Each row is a point on a tangle of strands that fork and nearly touch. The rows are in no order.
(in the rows, 128 means zero)
Two points are linked if the straight distance between their rows is under 79. Some points are linked to none.
j_559: [151 115 129 169  96 143 143 122 106 135 119  96 125 150  77  89 126 146
  99 143 133 168 135 177  68 101]
j_599: [136 157  81 126 139 119 154 131 128  73 131 100 132 148  90 107  81 107
 109  94 132  87  97 148 113 139]
j_569: [ 94  93 147  97 161 144  97 123 114 156 147  97 154  87 144 186 154 143
 143 128 101 159 163 103 147 141]
j_197: [105 136  85 110 156 132 110 126 116  93 174 117 168  94 147 165  92  58
 129 112  99  81 101 109 170 190]
j_338: [126 117  98 143 131 158 130 131 109 119 129  29 147 159  37  94 101 131
 113 116 132 144 124 184  55 101]
j_870: [114 150 142  95 168 115 133 132 175  89 108 175 108 129 180 125 142 161
 150 123 136 114 122  83 176 125]
j_324: [129 117 101  91 107 126 102 168 122 131 131  92 101 178  79 102  81 100
 134 114 174 101  99 139 108  98]
j_109: [144 136 142 107  80 101 111 161 151 127 117 221  93 140 180 109 113 115
 126 147 165  91 107  86 170 107]
j_654: [165 183 116 164 128 116 195 119 166  69  93 141 102 164 116  65 107 171
 110 116 141 105 108 150 110 112]
j_573: [113  88 147 137 125 140 112 117  94 182 138 105 162  79 141 184 157 143
 124 153  96 180 171 127 116 131]
j_333: [142 120  87 129 105 137 130 149 102 112 137  63 117 171  45  88  75 101
 109 106 141 122 105 181  77 106]
j_759: [ 86 112 106  59 166 133  74 148 130 110 168 102 156 109 143 177 101  76
 150 112 118  89 105  85 183 165]
j_695: [150 171 121 161 126 113 180 117 156  83  94 160 106 148 137  87 118 162
 113 118 133 115 121 139 120 123]
j_951: [156 132 167 170  76 119 141 125 124 157  93 181  97 147 143  88 152 166
 115 154 142 173 142 137 111 100]
j_342: [139 100 172 118  55 115  87 162 113 194 129 208  92 133 172 139 142 113
 129 168 156 133 133  85 161 108]
j_154: [104 105 162 124 140 154 113 130 142 149 119  82 135 137 114 128 171 179
 136 142 131 185 155 139 105  92]
j_675: [122 106 158  54 107 126  85 188 131 178 143 155  89 151 155 153 127 106
 157 143 192 101 113  68 163  95]
j_127: [146 113 153 176  83 115 131 108  90 177 120 176 130  84 155 141 162 122
 114 160 102 163 155 130 124 146]
j_895: [ 96  97 109  61 142 136  66 156 111 133 173 100 149 117 125 183 103  72
 145 112 130  99 102  96 169 150]
j_937: [131 110 145  69  90 116  83 187 144 161 140 181  89 151 156 135 104  87
 149 139 193  78  97  76 169  98]
j_538: [141  74 174 121  48 118  75 159  87 218 147 196 107 107 165 166 141  95
 126 172 143 140 136  90 158 119]
j_552: [111  95 107 127 138 161 110 138 108 133 141  14 157 148  40 122 115 130
 120 124 132 160 126 180  52 102]
j_341: [162 146 119 157  68 101 134 134 117 131 124 207 118 108 172 112 106  85
 105 140 119  92 106 111 151 161]
j_394: [109  89 113 113 130 154  96 134  92 147 148  37 157 127  63 147 114 122
 120 128 124 154 136 160  81 103]
j_550: [108  83 128  75 112 133  60 171 104 163 166 129 133 117 135 175 111  74
 141 131 141 100 114  86 170 133]
j_574: [111 154 147 134 190 128 162 105 172 107 109 145 130 110 183 132 180 175
 147 119 101 134 155 108 156 145]
j_605: [108 108 179 105 141 147 100 141 155 155 121 113 116 147 133 137 178 187
 151 140 150 180 157 113 130  90]
j_615: [151 169 118 170 122 117 174  99 128 110 112 158 128 130 133  98 127 136
 109 123 119 113 126 142 124 148]
j_501: [122 143  86 133 193 138 158  67 124 105 164 104 180  84 142 169 129  83
 132 113  75  94 130 135 152 198]
j_562: [111 155 124 117 194 126 152 123 175  78 112 122 129 142 147 124 139 156
 141 100 120 121 135 114 149 135]
j_362: [108 123  88  99 163 129 112 130 110 101 149  87 153 121 106 154 100  91
 127 101 114 105 114 126 138 152]
j_821: [ 92 122 116  63 176 140  97 158 146 104 134  67 119 170  86 134 114 135
 159  97 160 116 110 124 126 101]
j_995: [128 135 103 126 122 115 120 125 114 116 149 152 146 106 146 143 105  82
 118 122 110  97 113 111 158 172]
j_922: [132 143 108 143 136 125 140 103 108 119 140 138 156 101 140 143 119  93
 116 118 103 107 125 124 145 169]
j_180: [175 127 106 173  64 126 151 130  86 140 124 136 119 143  94  79  92  98
  84 129 124 132 119 172  90 129]
j_301: [102 137 115 114 182 153 127 134 153  89 129  39 138 167  68 112 126 153
 137  94 138 141 120 163  93 108]
j_483: [ 84 104 107  55 171 142  83 154 123 124 154  58 136 149  84 160 106 111
 158 104 149 110 114 118 132 119]
j_79: [108 137 130 117 167 144 127 142 167  93 119  62 117 183  79 102 128 171
 140 100 152 137 118 148  95  89]
j_517: [179 142 123 200  62 103 163  99  82 156 122 188 121 102 139 102 125  95
  91 151 104 127 122 153 113 158]
j_235: [150 133 175 147  80 103 128 133 129 156  90 224  85 130 179 110 156 155
 131 159 143 148 139 106 147 108]
j_592: [116 142 156  97 159 119 122 146 179 105 104 161  91 155 164 116 152 180
 152 122 159 128 131  93 158  95]
j_94: [ 88 119 109  67 178 135  94 143 140  95 151 106 149 121 137 164 109 102
 153  97 119 102 110  91 172 153]
j_275: [101 161 114  98 186 121 149 136 186  56 113 119 117 154 134 110 110 164
 146  99 139  96 111 113 140 122]
j_62: [126 149  95 118 145 115 130 117 135  87 153 149 152 106 157 143  93  78
 128 117 107  75  96 105 168 187]
j_876: [122 147  98 131 195 136 158  68 131 112 156 134 170  79 167 165 142  92
 142 123  69  99 140 121 173 206]
j_545: [ 93  78 138  95 145 146  90 132 101 171 157  80 165  92 117 190 138 131
 140 131 111 164 151 114 133 127]
j_955: [111  96 175  58 114 134  77 170 132 185 140 156  96 141 157 166 143 123
 166 143 179 123 126  66 176 100]
j_405: [160 134  94 146  84 118 142 137 106 114 127 125 118 150  95  91  80  96
  98 118 131 104 109 157 111 124]
j_267: [140 149 121 129 109 109 136 139 134 107 120 179 110 133 153 108 107 117
 116 127 136 108 117 113 152 132]
j_89: [129 156  98 105 133 106 133 135 148  77 138 160 132 124 153 125  80  98
 124 119 131  71  84 106 163 159]
j_223: [155 152 116 138  92  98 139 133 133 112 128 197 120 124 163 108  95  97
 108 132 124  88 102 113 154 147]
j_489: [ 95 136 118  65 177 130 113 164 166  92 123  75 101 184  96 120 111 151
 163  99 173 107 100 124 119  91]
j_331: [105  66 143 121 114 146  86 127  92 188 152  85 160  86 129 187 140 140
 122 157 107 180 162 126 109 113]
j_994: [117 145 100 121 175 130 151  96 125  99 145 108 166  99 134 156 123 100
 126 104  98 105 126 130 149 180]
j_21: [174 138 127 183  58 101 146 112  93 155 122 202 120  98 162 115 128  90
 102 148 106 118 125 129 136 163]
j_206: [106 148 142 119 193 133 145 117 165 101 113 121 133 124 158 134 164 166
 144 108 118 144 150 115 150 131]
j_293: [143 134  99 154 118 144 149 128 109 107 125  69 136 161  54  94  95 125
 107 104 137 128 111 179  78 116]
j_255: [106 139  83 103 179 141 129 128 124  81 145  62 157 129  86 138 101 104
 129  85 119 107 109 140 120 152]
j_407: [180 119 104 166  55 122 146 145  99 138 119 120 102 160  85  66  75 107
  92 129 138 131 112 186  80 102]
j_746: [125 159 128 104 144 105 151 137 182  70 118 194 111 126 177 110 109 149
 140 129 147  91 102  84 171 127]
j_404: [129 112  99 100 112 138 106 165 108 127 138  56 113 173  46  92  77 102
 125 109 163 116 102 168  79  86]
j_993: [148 119 152  90  73 112  99 180 141 158 126 203  80 154 164 114 110 103
 134 146 184  92 105  88 160  92]
j_881: [109 139 148 124 167 141 131 135 164 105 112  88 118 167 115 108 151 182
 141 112 141 156 144 139 116  93]
j_196: [163 123 159 177  52 110 132 126 101 175 101 197  99 131 149  97 148 144
 110 165 130 166 143 137 115 112]
j_872: [129 108 157 172 127 129 139  79 108 179 124 145 152  57 169 171 191 136
 132 163  76 169 176 122 126 159]
j_323: [120 110 148 138 139 155 115 130 138 139 120  72 141 153  88 113 154 169
 124 135 142 178 142 155  86  94]
j_29: [109 136 182  97 159 132 117 151 186 132 103 146  84 169 161 125 173 195
 169 131 165 153 145 102 149  83]
j_840: [133 134 130 114 114 116 116 152 133 123 124 157 100 154 126 115 112 128
 128 127 154 111 111 117 138 106]
j_543: [ 94 140  95 101 190 148 135 137 149  71 131  33 142 163  66 122 106 134
 140  86 126 119 116 156  98 122]
j_931: [ 93 142  92  98 189 135 129 131 144  73 133  57 146 150  87 132 107 124
 139  80 127 110 111 142 117 136]
j_182: [164 124 120 175  83 135 148 129 108 127 111 106 113 163  75  72 105 139
 106 134 139 155 120 183  72 101]
j_731: [147 147 102 170 167 134 174  43 118 128 143 120 171  77 132 156 164 102
 125 126  74 107 154 161 126 182]
j_429: [146 119 168 124  68 106 100 148 117 169 116 221  84 126 180 129 145 126
 132 160 143 135 136  89 165 112]
j_15: [132 167 111 111 137 108 149 129 172  67 125 177 119 124 154 114  92 119
 130 120 137  70  93  98 167 148]
j_475: [ 75  91 104  49 172 150  69 157 110 132 170  51 151 119  95 184 115  97
 155 102 127 116 116 112 147 127]
j_970: [127 115 167 166 125 137 133 108 130 157 115 128 140 113 136 133 187 177
 129 149 111 191 170 141 109 118]
j_942: [120 105 154 144 125 134 123 111 106 163 127 120 155  93 138 158 165 152
 124 148 100 175 163 125 123 134]
j_813: [137 172  85 134 161 125 173 120 157  59 118 104 126 157  95  96  92 137
 113  92 128  91  97 153 109 132]
j_266: [178 139 124 205  66 116 173  90  82 156 121 163 129 106 120  98 128 105
  90 149 106 134 135 170  93 153]
j_915: [128  85 162  97  85 132  82 162  97 192 147 146 106 129 136 162 137 117
 137 158 155 140 139  99 144  98]
j_278: [ 93 110 129  84 162 137  96 135 128 130 144 104 145 114 134 167 138 128
 145 113 120 140 145 104 160 139]
j_158: [103 157 117  77 172 122 128 155 186  68 113 111  98 169 119 104 107 162
 157 102 169  93 102 116 134  93]
j_564: [104  91 171 162 156 155 135  97 140 186 117 104 161  66 168 171 209 185
 139 157  75 196 199 130 114 130]
j_811: [157 133 135 195 108 132 166  86  98 152 113 129 152 108 119 116 158 139
 108 155 102 158 156 171  81 139]
j_123: [135 165 141 154 166 120 175  86 157 109 111 172 128 105 181 131 165 146
 135 125 102 122 147 119 151 161]
j_391: [139 118 145 176 104 115 138  85  87 174 129 170 150  61 166 162 167 111
 123 161  80 154 158 122 131 165]
j_612: [ 91 127 118  81 177 139 106 133 146 104 136 109 140 126 139 154 127 124
 148 106 127 116 124  99 165 140]
j_799: [141 117 169 192 111 136 150  97 125 164 110 129 137 114 132 117 185 177
 114 161 114 193 168 158  86 115]
j_420: [132 129 120  97 117 125 109 158 135 118 131 121 101 165 100 108  99 116
 136 115 164 109 109 127 124  99]
j_141: [173 136 116 198  88 128 168  91  91 149 116 131 139 112 106 106 128 116
  96 141 109 147 140 172  85 142]
j_454: [106 129  78  98 165 132 111 125 109  95 165  85 170 106 112 165  92  69
 125  95 103  92 102 117 153 181]
j_674: [154 175 100 168 134 123 192 113 154  69 104 114 114 162  95  70  97 152
 109 101 137 102 108 162  97 118]
j_111: [141 140 169 147  97 113 132 134 145 141  92 189  89 151 157  99 154 170
 130 152 149 158 143 122 128  98]
j_317: [101 113 192  93 154 143 100 145 166 153 110 124 102 154 154 145 183 194
 169 142 156 175 156 101 146  80]
j_335: [149 170 119 166 144 123 183  83 139 109 115 164 132 119 147 120 144 135
 119 122 108 109 136 135 131 157]
j_279: [147 128 159 204 106 128 159  83 105 169 110 148 141  90 136 125 178 155
 115 164 100 174 165 157  87 131]
j_735: [152 121 162 220 103 130 162  67 106 184 106 148 143  71 145 132 199 154
 114 175  87 183 177 162  78 144]
j_466: [149 113 159 167  62 110 122 127  91 176 118 187 117 103 148 135 145 123
 113 164 118 163 145 126 128 127]
j_233: [136 110 142 151 110 149 119 134 117 147 124  90 133 150  85 102 132 161
 113 142 146 175 139 167  77  94]
j_772: [149 138 119 119  82  98 122 158 150 113 132 215 105 130 176 102  85  97
 125 134 143  71  91 100 164 127]
j_219: [146 148  88 149 113 123 153 130 116 100 130 118 132 142  92  93  86 107
 103 108 131 100 106 155 110 138]
j_314: [143 114 159 204 121 130 157  62 108 191 119 140 153  45 163 163 204 147
 130 172  70 172 182 148  96 154]

A fork is a point with three links. Follow the links from the first point to the second and name the forks in between, in order.
j_341, j_394 => j_223
j_951, j_21 => j_279
j_362, j_29 => j_62
j_267, j_735 => j_223 j_279
j_735, j_840 => j_279 j_223

A fork is a point with three links, a tip a point with one. Leave the first point through the second and follow the links. Name the first fork or tip that comes.
j_552, j_338 => j_223
j_94, j_612 => j_279
j_466, j_196 => j_538
j_970, j_942 => j_550
j_454, j_362 => j_881
